Points, in no order, along strands that fork and pass close to each other.
Points whose rows are less than 152 apart are linked; no others are.
z338: [-17 -18  -2  -2   2   9 -34   2  21  19 -10  18   9  19  39  -6  13 -11
 -23  11 -29   0  14  -7  32 -40  -9  31  22 -14  23 -51   1  12 -11  -3
  -4  18 -13  -6  62   4 -15  17 -11  13   9  21 -36  43   8 -50   6   0]
z20: [ 45   6 -32   3 -15  28  27  15 -23 -12   3 -37  24  18 -45   5 -54   4
  18  -1  45  13  -4 -15 -31  42 -14  42 -12  -1 -24  35  25  -5  -3  32
 -22 -12  16   7 -55  30   5   3   8   5 -42 -20   4 -28   4  30  26 -11]
z653: [-15  16  -3  -4   8 -23  18  46  -7  20 -20 -14  23   1 -37  -1 -13 -14
  31  10 -15   7  25 -20  20  39  -3 -40  24 -13  -9   8   8  15  10  20
 -34  -9 -21   8   4  14 -20 -22  -8  -7 -28   6  -9  12  25 -16  -3  -1]
z162: [ 13 -14  15  -8 -15  -9 -10 -16  19  -9  39   4  -1   9  -5   5   7  19
   0   2 -16 -11 -13  60 -21   0  13 -20 -51 -11 -23  -6  -6 -76  -2 -65
  68 -29  12  37 -20 -22 -21 -19 -14  -3  43  12   7  -3  -6 -15 -55  36]
z943: [ 14 -33 -14   2 -17   7 -12 -43   1 -20 -24  14  28 -14  22 -27  32   8
 -34  -2  -8 -14   1  14  34 -24   8   5  29   5  12 -62 -22  -7  -2   7
  21  20  14 -32  10  -5  44  14  -2  -7  31  11   1 -23 -23  33 -31 -28]
z303: [ 22  -2  36  18 -22 -21   2  27  31  57 -33  31 -21  13  -5 -15 -59   1
 -26 -33   9  -5  27 -21 -28 -24  18  25 -14  31  13  17  22  23   4  18
  -6  38 -19 -32  -8 -28 -17  19  13  25 -29  -8  16 -13  -8  15  -9 -20]
z893: [ -2 -14 -14   4  -7 -25  -4  24   9 -10 -57 -44 -27   3 -34  -9 -35  11
  -5   1  37 -44  26 -17 -22  53 -27  -8  14 -28  -1  17  24   9  -9   3
  -5 -10  12  34 -44 -28  29   3  14  15   3 -18   8 -48  -4   4  -1  28]
z361: [ -9  13   6  39 -17  22  -4  28 -14  42 -26 -11  -2  12  -4 -22 -62 -22
 -15 -17 -18  -5 -12 -17   8 -19  -9  10  -6  41   5  30  24  25  13   2
   9   5  17 -16 -45 -10  33 -14   6 -13 -29   3  29  26  15  11  11   5]
z825: [ 32  18  23 -21  -6  19   9 -16  14   8  90  25   1  -7  20  31  30  24
  26   7   4  43  -3  40 -60  -7  12  35 -11 -13 -14 -11 -22 -27   2  -2
  52 -20  19  22 -13  -2 -22   4  33   9  24  12 -33 -11 -24   5 -12  13]
z756: [ 11 -15  23  13 -12  -3  11  23  29  12  27  -8 -36 -10 -11  26  21  14
 -10 -14  12 -19 -11  39 -49  13  23   3 -75  10  -3   5  24 -63   7 -48
  52 -17  33  21 -40 -24  -6 -19 -16  -2  -1 -25  31  12   3 -25 -29  18]
z872: [ 35 -12   3 -82  13 -16  -5  22  13  -8   1   6  18   3 -48  39   1  16
  -6  36  23  12  -9 -45  34   4 -22  -4  22 -15 -10  18 -17  65  13  29
 -54  -7 -54 -36  12  22 -30  36  15  12 -25  18   1  -7   9   4  28 -13]
z813: [ 32  -6   6  -4 -22  32   1 -33  -4 -14  60 -23  18 -32 -18  -2  16 -39
  13 -32 -10  41 -24  56 -22  -7   9 -24 -22 -24 -20   5 -35 -39  24 -64
  17  11  -7  10 -23  10  21   1  12 -28  27  24 -16  15 -10  -3  13   4]
z703: [-22 -13 -14 -54   7 -23 -15 -12  30 -19 -36   6  -1  10  -5   4  -8   1
 -27  17 -40  -6  -7  27 -15 -32  17 -59  14 -24  15   4  -5   4  -8   4
  39 -14 -42  -1 -16  12 -40 -36  -1  -3  18  50 -14 -38   7 -20 -65 -33]
z268: [ -8   7 -45 -29 -12 -23  -1 -28  14 -15 -50  16 -33 -12  41  20   6 -33
 -37  -2  -6  20  -1   2 -20   0  -2  -4   6 -27  52  14 -29 -11   8   6
  15  18 -26  24 -16  -4  18  28  38   1   1  38  -6 -36 -12 -59  -7 -51]
z199: [ -9  -1  19  -9  -6 -39 -28   4  10  40 -23  31 -18   4   5   2 -43   6
 -33 -22 -13  -9  13 -36 -18 -31   6  15   5  21  23  14  -7  36  33  19
  16  17  -5 -39 -14 -38  -6   6  30   3 -11  19  37 -32 -13   8  -8 -22]
z490: [-23 -13  21 -17 -10 -26   5  24  45   5   7 -25 -24   3 -32  11  28  11
   8  19 -10  -6  -5  26 -19 -16   1 -38 -10   5  -2  25  15 -21  12 -33
   2 -11 -37  -3 -23 -15   9 -16 -19  13  16   8  34  14   1 -12 -11  13]
z432: [ 14 -10  16 -11  -1 -31 -14  12  -9   2  24 -22  13  24 -43   2 -26 -16
  34  27 -20 -17  17  10 -12  21 -10 -12  39 -64  -9 -32   2   9 -10  -6
  36 -18 -22  20 -10  -2   6 -24  31  -3  36  21 -60 -43   3  11 -46  32]
z532: [-19  -5 -24  10  17   2  31   9  -3  -6 -35 -35   6  -8   9 -12  22  10
  15 -27  40 -13  12  -5  26  47   2 -11 -12   5 -13  -5  18   1  -1   1
 -48  15  20  37  10  -2  15  19 -15   6  -1 -37  28   3  13 -14  13  14]
z460: [ 21 -31 -11 -52  12 -24 -17  11 -18  -1 -18  15  34  13 -23  22  -7  22
 -12  18  17  -3   0 -49  41 -14 -12  59  34  -4  10 -18  -8  62  17  53
 -31  -8 -28 -44  19  27 -13  10   0  26 -28   6   2   3   5   9  14 -19]
z783: [ 10 -37  -6 -29   6  -6 -11  20   3   8 -42  25  28   5  18   1 -10  -1
  -9   5  18 -13  23 -43  65 -21   5  37  30  -4   7   1 -14  69  -1  17
 -58  36 -35 -11  54   7 -14  34  -4  17 -19   6 -15  19   2   0  50   2]
z459: [ 11  -6   1  35 -18  17   3  11 -45  21 -39 -46   9 -12 -32 -31 -31 -27
  15 -37  12 -27  -4  -2  20  -3   0   0   3   7 -11  31   7  32   6   9
   2 -10  19 -27 -60   7  44 -51 -22 -14 -25 -14  36  32 -12  25  13  32]
z380: [-22   9  17 -31   3 -29 -25  21  25 -16   7  11   5  13 -28  12 -13   0
  -9  43 -12 -29  -3  13 -14 -15   0 -74  13 -12 -11   6  -7  17 -20 -12
   6 -26 -58 -13  -4  15 -51 -15 -18 -11   2  33 -14 -23   8  -1 -54   0]
z23: [-11  -1  18  -8  -7  10  -3 -17  56  19 -18  29 -14  -5  11 -22  37 -28
 -17  -7 -27   6  -8   2  -1 -45  24 -20 -11  23   7  -8   2 -15 -18   5
  -3  -6 -41 -27  26  13 -46 -14 -40   6  -6  10   4  47   1 -17 -19 -32]
z359: [ 13  22  17 -23  -3  18  13  19 -17  28   4   2   7   0 -13  -8  -9   3
  20  17 -11  26   4 -32  44  -7 -19 -13  48 -41 -15   5 -15  38  -6  12
 -33  32 -15 -26  11 -10  22  36   9 -17 -11  -7  -5  20  -3  34  39  34]
z642: [-35   0   9  48   1   9  -8  15   7  46  -3   3 -49  19  24   0 -17  11
 -40 -11 -27 -27  -4  -9 -15   7   6  20 -35  33  38   2  45 -18   8 -19
  24   6  25  12 -11 -40  -2 -10  20   2 -38  -7  32  24  25 -66   5   3]
z715: [ -2 -28 -33 -11  -4  18  19   1  30 -52   5 -27  11   0 -29  22  14  -2
   3   2  42 -15 -29   0  -4 -14 -21   9 -33  39   0  39  12 -15   2 -11
 -28 -24 -14  -9 -38  47  35  -4  -4   8 -27   8  44 -27  -2  -5  26 -14]
z932: [ 11   7  47  20  25   7   3   4 -21  -5 -22  26  18  11   4 -33  24 -12
  16  -1 -14 -24  19  16  21  28  10 -31  12 -28 -32 -36 -46  -2 -24 -13
 -16  16   8  -6  56  -5  -2   5 -34 -27  41 -22 -40 -19 -15  49  -3   0]
z341: [ 18  -3  -2  23 -19  40   6 -18 -23  18  22 -22   5 -31  11 -11  -1 -26
 -13 -25 -39  23 -10  42  17 -14   3 -48  15 -25   4  -9 -53 -16  13 -53
   7  49  12  -8 -12 -15  46  25  19 -38  33  22 -21  15   9 -12   3  -3]
z818: [ 15 -26  -5   9 -32  -4 -38 -17 -36   3   2 -36  18  20 -39 -20 -29 -23
  15   4 -20 -16   5   3   3  -5 -22  -1  51 -49 -28 -29  -7  10   1  -4
  26 -18   4 -17 -33  -7  38 -34  20 -17  32  19 -46 -20   3  16 -10  43]
z835: [-12 -25 -21   1   4   1 -10 -23  40 -14  24  -2   9 -10  25  -1  42   3
  -9  -9   2  27  -7  10 -36 -33  22  29  -7  21  32 -20  26 -49   0 -22
  -6   3  -3   1  27   7 -16 -20  17  27  17 -12  -6  38   0 -53  14  29]
z635: [ 21  47  21  23  -4  29   9  11 -20  -3  56  13 -30  13  22   3   1  14
  -7  15  -8   5 -15  25  -8  21 -13 -10 -31   4 -19  17 -25 -28  -1  -6
  32   7  25  20   1 -23  10  31  -2 -13   3  13   2 -26   0  37   0  10]
z634: [-16  -1   0 -46   2 -31   9   7  40   7 -22  -5 -35 -15  -9  23  35  11
   9  17   1  34   3   5 -21  -4  27 -50   8 -28  11  19  -1 -23   4  -3
  -7  -9 -37  23  -5 -21 -20  -1   3  23  14  10  13   0  -4 -24 -23   4]
z907: [ 21  15  26 -22  -9   1   7  21  11   8  34 -10  -4  19 -14  10 -14  -3
  10  30 -17  19   9  26 -22   8 -14 -24   7 -50 -12 -10 -12 -21  -3 -30
  22  12 -15  26   8 -11   0  13  32  -6  35  28 -67 -26   4   6 -21  17]
z284: [  4 -15  24  -2 -19  13  22  41  39  31 -17  23 -13  14  15 -10  -5  15
 -21  -4   6 -16  -4 -19  61 -21   1   9 -43  40  -4   6  13  36 -17 -24
 -62  43 -36  -3  43 -24   8  71 -28  27 -21  -8  11  37   3   8  21   0]
z209: [ 21   6  21 -14   3 -16  -6 -38 -12  -6  41  -9  10 -17 -19   1   8   3
  29 -25  -5  -1 -15  42  -9  14  23 -28 -43 -10 -35  -9 -45 -25  15 -27
  55 -35  20  38 -13  -8 -14 -31 -25 -29  31  12  13 -25  -7   7 -46   8]
z505: [ 26  22 -12  -7 -19  12  30  28 -21 -28   0 -26  -4  19 -61  -8 -44   9
  26  17  42   7   2 -22 -37  31 -21  -5 -10 -18 -20  51  34 -32  -9  29
 -23 -32  -5  16 -34  18  -2 -25 -27  11 -63 -23  20 -25  -9  43  18  11]
z745: [ -9  11 -29  51  -2  40  15 -30 -32  16 -17 -10   9 -19  27 -24  18 -25
 -15 -42 -29   9  -6  42  26  -5  15 -33 -13  -2  23 -27  -8 -13  10 -30
   8  44  28  -3 -11  11  49  13   8 -16   6  -2  15  43   8 -38  -9 -22]
z617: [-13  52 -12  -8 -14   6  13  14  -2  52  -5  15 -19  17   4  15 -41 -14
  -9   1 -61  18   3 -14  32 -18 -30  11 -17   9  22  10  12  28  16  53
   2   6  -3  18   4  -4 -13  29 -13   8 -45  18   2  27  30 -17 -25 -65]
z657: [ 22  -2 -44   7  -7  -3  10   7   3  -7 -27 -31  -4   0  -8  -8 -47  -3
   5 -13  37   3  15 -19 -53  58  -3  35  12 -21   6  15  15  12   7  21
  15  -1  21  22 -56 -12  12   6  31 -10 -12 -44  -1 -46   3  -6  22  -6]
z632: [  4 -17 -26 -37   6 -12  20  22  38 -59   3  -6   1  20 -12  46  18  30
  -1  36  46  -8  -8  -7  -2  10 -27  15 -35  31  12  35  12  -9 -12  13
 -22 -21 -29  10   0  29  -6  17  13  16 -21  28  13 -47   4 -10  19 -11]
z881: [ -2   1  -6   8  12  -3   8  -9 -22  -4  24  -9  27   9   8  27   2  45
  14   0   9 -20  11 -10  41  26 -22  53  -6  25  -5 -35  -2  38  27  51
  22 -16  41   5 -21   0  15   8  20 -13   3   8   0 -28  25  14 -16 -33]
z862: [-33  -1   0  42   2  -5   4  15  37  22   8  21 -35  23   9   5 -10   4
 -19   6  -4  -9   7 -26 -43 -24  11  37 -47  59  29   7  55 -20  13 -19
  -2   9  -3  12  16 -18 -32 -16   8   9 -36  15  16   8  21 -67  -2  14]
z754: [  4 -21  25  19 -20 -13   0  33  43  34 -32  -6 -31 -12 -22 -12 -25   0
 -25 -36  32 -12   4 -16 -49 -10  22   5 -29  43   1  33  15  -1   3 -21
 -13   8  -3 -19 -34 -33  23   7  -1  12 -23 -36  48   2 -30   4   9  18]
z319: [-35 -26  -6 -37  15 -32 -58 -54  -1 -21  21  11  -4  -7  15  13   6  -1
 -31   9   3 -10   6 -32  -7 -44  11  15  47   6  28 -25 -17  28  17   8
  20  -1   3 -46  -2   0 -23 -13  19   7  22  17  22  -4 -10   4   2  -1]
z329: [  2  -5 -16  15  -9  14  -8 -26 -34  -4 -28  -4  -1 -15   0 -30   4 -24
   0 -12  11  15 -16 -13 -19 -33  14 -32  42 -18   6  10   0 -22 -15  -3
 -15  -1 -11 -25   5  14  16 -38   0   9   8  -2   7   5 -22  17  24  29]
z196: [ 18  10 -11  41  -8  36  17  -6 -32  -2  -6   4 -19  -3  44 -11   7  19
 -33  -6  22 -33 -15   7  14  34 -14   4 -47   1   5  -7  -5 -24 -19 -14
  19  32  40   7 -11 -19  33  44  -1 -10  15  -2  25 -32 -17  23   4   0]
z769: [-20  57  -6 -23 -12  17   9   3 -16  19 -19  24 -37 -13 -18  -2 -15 -38
   5   8 -53  41 -28   4  10 -33  -1 -80  -6   1 -10  54  -7   6  -8  22
  -9  -6 -35   0 -16  14 -14   4 -30 -17 -36  29  22  30  11 -11  -6 -36]
z744: [  4   4  13  18   8   2  25  21  -3  -3 -11 -43  -1 -24 -33 -17   8  22
  37  -4  61  -6  27  -6   7  75 -19 -22 -17  -9 -46  19  22   2  -3 -15
 -58  -4  16  36   8 -18  14  28 -28   6   0 -50  20  12   5  38  25  72]
z751: [ 28   0   6  43 -10  32  11  13 -26   4  37 -22  54  17  14  -6 -33  38
  24  -2  24 -17   8   1  13  32 -28  71  -5   5 -32 -18  22  25   6  19
   6 -11  43  10 -10  -2  10  -6  22  -2  -5 -13 -48 -27  11  42 -11   0]
z806: [-11  11   9   3 -29   0  -6   1  29  32 -22  -6 -57  -7 -23  12 -20 -17
 -14  -4  14  18 -24 -21 -53 -25   8 -15  10  13  28  52  32  -5  10 -20
  -4   8 -30 -24 -51 -34  36  -6  11  16 -37 -21  55  18 -23 -20  38  23]
z222: [-21   7 -29 -37 -13 -24  -3 -26  32 -10 -42  23 -40  -6  17  19  12  -9
 -25   4 -32  13 -26   7  -9 -26  -1 -24   1 -16  37  19  -7 -12  -2   8
  22 -14 -30  19 -13   3  -3   0   3   6  -6  35  25 -13   7 -45 -37 -35]
z10: [-23 -19 -36   9  19 -28 -20 -35 -27 -31  -3  -3  -5  -3  41  10 -14  21
 -26   0  27 -14  -6 -37 -15 -11 -13  37  22  19  41   8 -13  12  19  23
  18   5   7  -7  -5  -7   2 -12  42  10  12  16  26 -40  -6 -10  27  10]
z797: [ 12 -26 -11  13 -32  13   1 -14 -29  -3 -39  -5  23   0 -18 -45 -13  -3
  12  -6  -7 -15  14   9  -2 -23  12   8  39 -35 -27 -25   5  -9 -28   4
  -3  -4   4 -14  -3  -2  40 -32   6  20  20 -14 -40  -7 -21  34  -7  44]
z275: [ 11  23 -12  65  -3  20  11  -2 -54   8 -38  15   2  12  47 -37  -2  -6
 -17 -20   2 -29   3  22  13  14   2 -20 -30   8 -18 -13 -20 -22 -23   5
  23  34  37   5  19   1   9   9  -8  -9  15   8 -20 -46  -4  32 -22 -23]
z291: [-15 -29 -10  15  20 -15  26  12  -6 -16 -24 -19   0   0 -15 -15  55  34
  19  -4  33 -42  12  17  43  40  -3   6 -14  21  -9 -34  15   3 -13  25
 -15 -22  28  30   8 -13  33 -10 -22  22  21 -46  21  -2   7  12 -19  23]
z619: [ 21 -39 -25 -17  -6   1  32  28   4 -21   8   1  39   5  -9  13  -1  29
  37  10  22   4  28   1 -32  37   5  51   9  -9  -4 -18  36 -16 -26  33
 -19  -5 -10  15  23  23   2   2  37  18   3 -22 -71 -42  -9   1  -2   3]
z579: [ -3  -3   2  19  23  26 -34 -47 -44 -29  54  -6  36 -12  30  18  -4 -18
   7  -5 -14   6 -15  -6   5 -18 -11  32  37   3  -5 -13 -37  26  20 -24
  -4  10  29 -22  21  17 -40 -15  23 -37  35   8 -38  13  -4   2  31 -16]
z103: [-13  -1  65 -16  34 -12 -17  -3  22 -22  17  23  29 -16  -3  -3  48   1
  15  -1 -11 -23  10  16  43   3 -12   4 -18  29 -37  -6 -24  17  -6 -29
 -24  -8  25 -39  51  14 -43  23 -45 -40  28 -42   1  39 -10  40  13 -31]
z921: [ 33   7 -20 -62   8   0   1  18   6 -40  13  28  -3   8 -22  41  14   9
  -2  33  18  22 -24 -31   4  -6 -10  20 -11   6   1  59  -9  13  -7  40
 -40 -20 -46 -13  12  48 -29  12   7  25 -39  28   2 -19   2  14  33 -20]
z425: [-41  12  32  22   8  14 -22  28  -5  26  19 -20 -34  17 -23 -13 -52 -27
 -22  15 -31 -31 -28 -19  -1 -17 -30 -21 -11  46  -9  29  26  30  29 -14
  10 -12  -5 -16 -27 -23   5 -12  -5 -26 -25  22  21  -3  22  11  -9  20]
z956: [ 32  18  14  20  -5  15  38  48  -8  -4  29   4  30  17 -10   1 -15  23
  46  18  23  -1  22   5  -9  49 -14  40 -12  -1 -31 -16  25  -9 -17  36
 -15 -14   4  21  21  22 -16  11  11   5 -20 -36 -76 -36  10  53  -1 -10]
z786: [ -6  27  13  47  18  15  -2   0 -32 -16 -12  22  32  17  29 -27  -5 -19
   4 -15 -20 -21   2  16  42  19  -5 -11  -3  19 -37 -29 -36   2  -9  16
  -2   4  22  -8  36  26 -28 -12 -26 -18   6  10 -31 -22  12  28  -7 -47]
z41: [-23 -12 -45  -1   2 -16 -19 -23  -7 -10 -43   2 -18  17  44   6 -26  -4
 -29   1  16 -11  -4 -20   6  -1 -30  16  12  -6  46   3   2   2  -3  -1
   0  33  -6  17  -2 -15  34  22  40   6   6  19  15 -39  -7 -34  18 -20]
z269: [-12   5  -9  -5 -15 -18  16  29  -1  15 -59  -3 -20  25 -18  -4 -40  27
 -14  23 -15 -32  23  -6  25  25 -34   3  28 -24   2  -2  24  14 -18  28
  -3   5  -6  13 -13 -30  38  19  17  13 -10  -8  -8 -36  10   5 -26 -16]
z844: [ -2 -13  17   9   7  14 -15  25  21  -3 -12  -1  12   5  26  -5 -23 -13
  -9  -8  13  -5  -8 -29  63 -34 -18  12 -26  30  -9  14  -6  64  -6 -23
 -66  32 -37 -21  49   1 -13  42 -30   0 -16  -2   1  47  12  -1  57  -6]
z55: [ 13  -1  21  11   4   9  -7   4 -43  34  25 -35  -8 -20 -29  -5 -26 -10
  13 -33  19  12  10 -29 -13  30   8  25  32  -1 -18  18 -14  26  21  18
  12  -8  37 -16 -36  -3  14 -42  -3 -15  -7 -15  32  16 -23  27  19  51]
z206: [ -8   5  15  47  -2  10  19  22  -4  31  -6 -16 -40  -7  10  -5  18   4
 -18 -16   0 -29 -12   9 -11  17  26  -6 -25   5  18  -5  36 -43   8 -21
  24  -1  41  20 -18 -30  11 -15   4  -1  -3 -29  26  40   7 -34  -7  27]
z405: [ -4 -31 -30  -5  12  23   0 -47  -3 -62  12   6  39   7  46   9  49  12
 -13  17 -11 -17 -23  30  41   0  -8  13   7  11  -3 -46 -16  -3 -10   1
  45 -12  26   6   0  18  21  -2  -3  -6  33  35  -6 -14  14   8 -29 -37]
z312: [-10   7  13 -14  32 -24 -19  29 -17 -16  20  -4  30  11 -44  -1 -17 -17
  14  20  -2 -32   1 -22 -11   7  -5 -35  13   8  -9   8 -19  22  16  -5
 -18 -32 -13 -21 -18  38 -49 -34 -15  -2 -14  23   2  -1  22  -6 -14 -16]
z640: [  0  36   1 -18 -26 -26  30  33  20  41 -36  15 -19  25  -4  21 -39  14
 -22  11 -22  12  29 -18  34  25 -22  12   1 -26  12   8  17  19   7  43
   1   8 -11  12 -13 -34  25  33   3   2 -48 -12  -1 -21  10  -2 -28 -66]
z592: [ 27  10 -19  42 -13  44   9 -29 -18 -15  46 -27   3 -10   5   7  -5 -32
   8 -26  -3  26 -19  59 -36  17  28 -18 -42 -23   0   0  -5 -51   4 -45
  38  24  24  43 -37  24  13  13   8 -21  16   3 -24  -7  -4 -31  -8   5]
z157: [-30  -1  20 -25  24 -40 -15   5  61 -25  40  26 -11   7  10   4  46  26
  -3  37  -3 -21   4  18  -8 -14  17 -13 -48  30  -7   0  13 -35 -23 -44
  11 -27 -10  -8  45 -10 -65  -5 -37  12  14 -16  23  52   9 -23 -15  25]
z770: [  2  15 -10  22  24  22  -4 -35 -30  -7  47  -2  17  -7  35  19  17   7
  22  -9  11  25  11   5  -7  21   5  36  21 -13   3 -24 -28   3  -4   4
  10   8  40  21  22   7  10  -6  24 -15  33 -19 -22  -3  -5   5  26  11]
z820: [ 19 -37 -10  24 -20  12   9 -20 -22 -17 -39 -37  15 -12 -16 -34  14  11
  19 -30  35 -44  14  25  17  24   5  19  -3  -2 -30 -44  -7  23 -15   2
  -7  -3  39   4 -13  -7  58 -15 -17  17  27 -40  -3 -10 -26  44 -13  37]
z50: [-13  11  21 -27  18  -7 -22 -22  43  -6  27  26 -14  -6  21  -8  49  13
  -8  16 -33  15  -8  26  -3 -22  20 -27 -19   7   3 -16 -21 -12 -20 -19
  23 -27 -14  -8  40  12 -54  -7 -33   5  25   4   1  40  -3 -23 -17   0]
z7: [  0 -36   9  -3  -3  -3 -41 -66  -2 -10   1  11  37 -28  37 -22  16  -1
 -37 -14   1  -6  15 -13  -1 -48  26  18  60  -9  14 -56 -19   5  11  -2
  25  12  18 -59  16 -11  -2 -33   7  -9  45  -4  -5  -6 -27  32  -2   5]
z97: [-31 -26  19 -16  23 -51   6  35  55 -30  11  -6  16  -3 -26   7  36   5
  12  32  25 -13  10  22  -6   3   1 -31 -25  24 -23  15  11 -23  -2 -37
 -37 -27 -37  -7  30   6 -25 -11 -45  10  28 -15  20  20  11  -5  -6  24]
z815: [-20  12  36   5  23   0 -16   9 -13  20  51  -3 -41   2   6   2   2  14
  -2  16 -11 -22 -20 -13  10  15 -12 -19 -16  26  -9  19  -9  19  23 -13
  20  -5  27  -6   0 -31   4   9 -14 -27   0  -1  36 -12   7  18   3  28]
z572: [-32 -16  38  12  30 -26 -20  10  19 -26  13 -12  34 -12 -22 -14  18 -13
  17  -1   7 -42   3   4  17   2  -6 -18 -18  35 -33   2  -9   2   5 -40
 -40 -15  -4 -42  31  27 -43 -21 -48 -24   9 -29  15  53   8  14  21  -4]
z866: [-32   4  -4  23  15  28 -39 -26 -12   4  25   8  24  14  50   1   3 -31
  -3  -2 -48  20  -2  -3  20 -44 -10  45  37  -6  19 -29  -5  17   1  -3
  -5  11  20 -11  35  24 -28  -2  20 -14  13  10 -56  50  22 -37  30 -13]
z829: [ 42  20  35 -44 -14   7   9  15  39  16  63  25   2  19   3  24  19  33
  27  34 -31  41  -1  40 -31 -24   0   7   0 -33 -16 -14 -14  -4 -27  -8
  30 -15 -15   2  15  -4 -26  23  35  15  36  29 -69 -15  -6   0 -33  10]
z213: [ -9 -13  46  -8  46 -26 -27 -28 -13 -29  16  24  16 -23 -11 -18  39  -9
  29   9  -2 -34  12  18  24  32 -11 -22   8 -15 -36 -41 -32 -10 -26 -51
   5  -6  24  -7  55  -4 -13  14 -46 -29  64 -40 -22  20 -22  55   0  10]
z971: [  1  40 -21  -5 -28  -2  16  17 -27  12 -45  24 -18   4 -31   3 -27 -30
   5   3 -21  56 -18  -2 -26 -15  12 -51   0 -12  12  60   5 -26 -21  37
 -17   3 -20   8  -4  14  15  -3 -25   9 -40   2  -3   5  -8  17   1 -26]
z353: [ -6  40   9  -8 -10  15  17   2  16  34   1  21 -25  -5   2   2   6 -23
   5   4 -46  30 -10   1  21 -45  -3  -7 -17  17   2  13  -2  16  -8  24
  -1  -7 -22 -14  14  32 -29  16 -24  -5 -25  24   3  45  11 -21  -7 -39]
z480: [  9  17  25  -5  19   8  17  15 -17   2  25 -40  12 -20 -42   3  -3   6
  37   2  19  13  18 -32  34  58 -21 -26  25 -25 -42  11 -11  27  16 -14
 -34  -5   7   7   5 -31  32  18  -2 -10   1 -23  10  21   5  51  29  46]
z292: [ 32   3  -5   5 -21  21  15 -38  32 -25  50  33   8 -24  37  19  32   6
  -7 -16   0  42 -10  48 -65 -18  23  29 -14  -1  14 -13  -3 -56   0 -10
  54  -5   6  11 -17  19 -17  -3  26  14   5  20 -31 -19 -13 -14 -18  -7]
z410: [-11   2 -48  27   2  26  -1 -31 -38  -5 -57   1 -17 -30  40 -22  26 -30
 -15 -30   2   9 -16   7  45 -11  22 -39   6  -2  33  -9  -8  -2   1 -15
  -8  36  -5  17   5   7  50  16 -12  -2  -6  -3  34  47  -9 -36  15 -10]
z308: [ 27  21   8 -46  -8 -15  25  36  11  -6  12   8   0  17 -41  23  -3  13
  17  23  30  34  -2 -25 -30  11   3   4  20 -11  -9  44  16 -11  -7  46
 -38 -19 -32  -8  -4  23 -12  -3   4  26 -46 -12  17 -13 -18  31  19  13]
z323: [-30 -11 -19  19  25 -22   2  -9  22  -2  16   3 -18   1  30   3  17  23
  12   0  18   9  13 -18 -57 -11  30  46 -15  22  38 -12  37 -26   6  -5
  -3   5  23  24  23  -2 -32 -35  17  17  -2  -7   1   2  11 -58  20  37]
z31: [ 12  -2 -25   6  13  16  25 -24 -36 -15  13  16  38  -2  31  -1  20  15
  34 -17  11  33  18   2 -24  18  32  59  33 -16   7 -37  13 -14 -23  52
  13  -7  23  16  22  17   3 -17  29   7  14 -33 -61 -16 -16   8  15  -3]
z439: [-12  22 -23   5 -23  -7   1   4 -14  18 -52   6 -37 -20 -20 -12 -21 -32
  -1  -7  -2  28 -21 -13 -41 -39  24 -39  17  -3  36  41  29 -30  -9   1
 -17   6 -28  -4 -21  -8  18 -36  -3  14 -32  -7  26  20 -12 -11  10   1]
z994: [-19  26 -34  24  15  -1  -3 -21 -51  21 -45  21 -13 -30  45 -11  -7 -28
  -3 -36  -7  40   7 -36  29 -13  18 -17  34  -7  38   2 -13  18  19  29
 -15  22   3  23  21   1  -3  -6  -9  -5 -21  10  37  48   5 -24  30 -21]
z711: [-10 -14   0 -22  30  -3 -24 -38   5 -23  44   2  23   8  33  29  30  18
 -12  12 -10 -14   1  -3  43  -3 -18  30  -1  16   2 -49 -15  36  17  15
  20 -23  28  -3   3   9 -19  33   7 -16  32  23 -11  -7  19 -16 -16 -45]
z676: [ 19 -13 -20  -3 -18  13   6 -37  19 -17   7  12  -5 -16  24  10  45   4
 -21  -8  -4  36 -15  23 -35 -24  25  26  16  -4  27 -16  20 -53  -8  -4
  19  10   0  -2  -5  13  27  -3  22  28   2  -2 -14   0 -21 -19  -8   6]
z71: [-23  19 -20  -8  28 -26   2   7 -43  22 -31   2   1  -7 -10  -1 -13  -7
  22  -8  -7  20  10 -42  35  24   4 -26  31 -10  12   6  -4  37  32  47
 -20  -3  10  19   4   0 -23 -18  -8   3 -38  -5  41  23  22 -25  10 -13]

A fork is a point with three links. Follow the links from the first point to the second and name the forks in between, in order.
z460, z103 | z921 > z353 > z97
z490, z835 | z97 > z353 > z439 > z797
z943, z361 | z222 > z97
z635, z157 | z97
z222, z769 | z97 > z353
z769, z770 | z353 > z97 > z222
z292, z359 | z797
z269, z907 | z353 > z439 > z797
z703, z806 | z222 > z97 > z353 > z439

A fork is a point with three links, a tip a point with one. Leave the first point through the second and follow the links. Name the first fork or tip that comes.
z338, z866 | z222
z196, z275 | z97
z751, z956 | z338
z640, z269 | z921
z676, z292 | z797
z932, z786 | z55
z703, z380 | z592
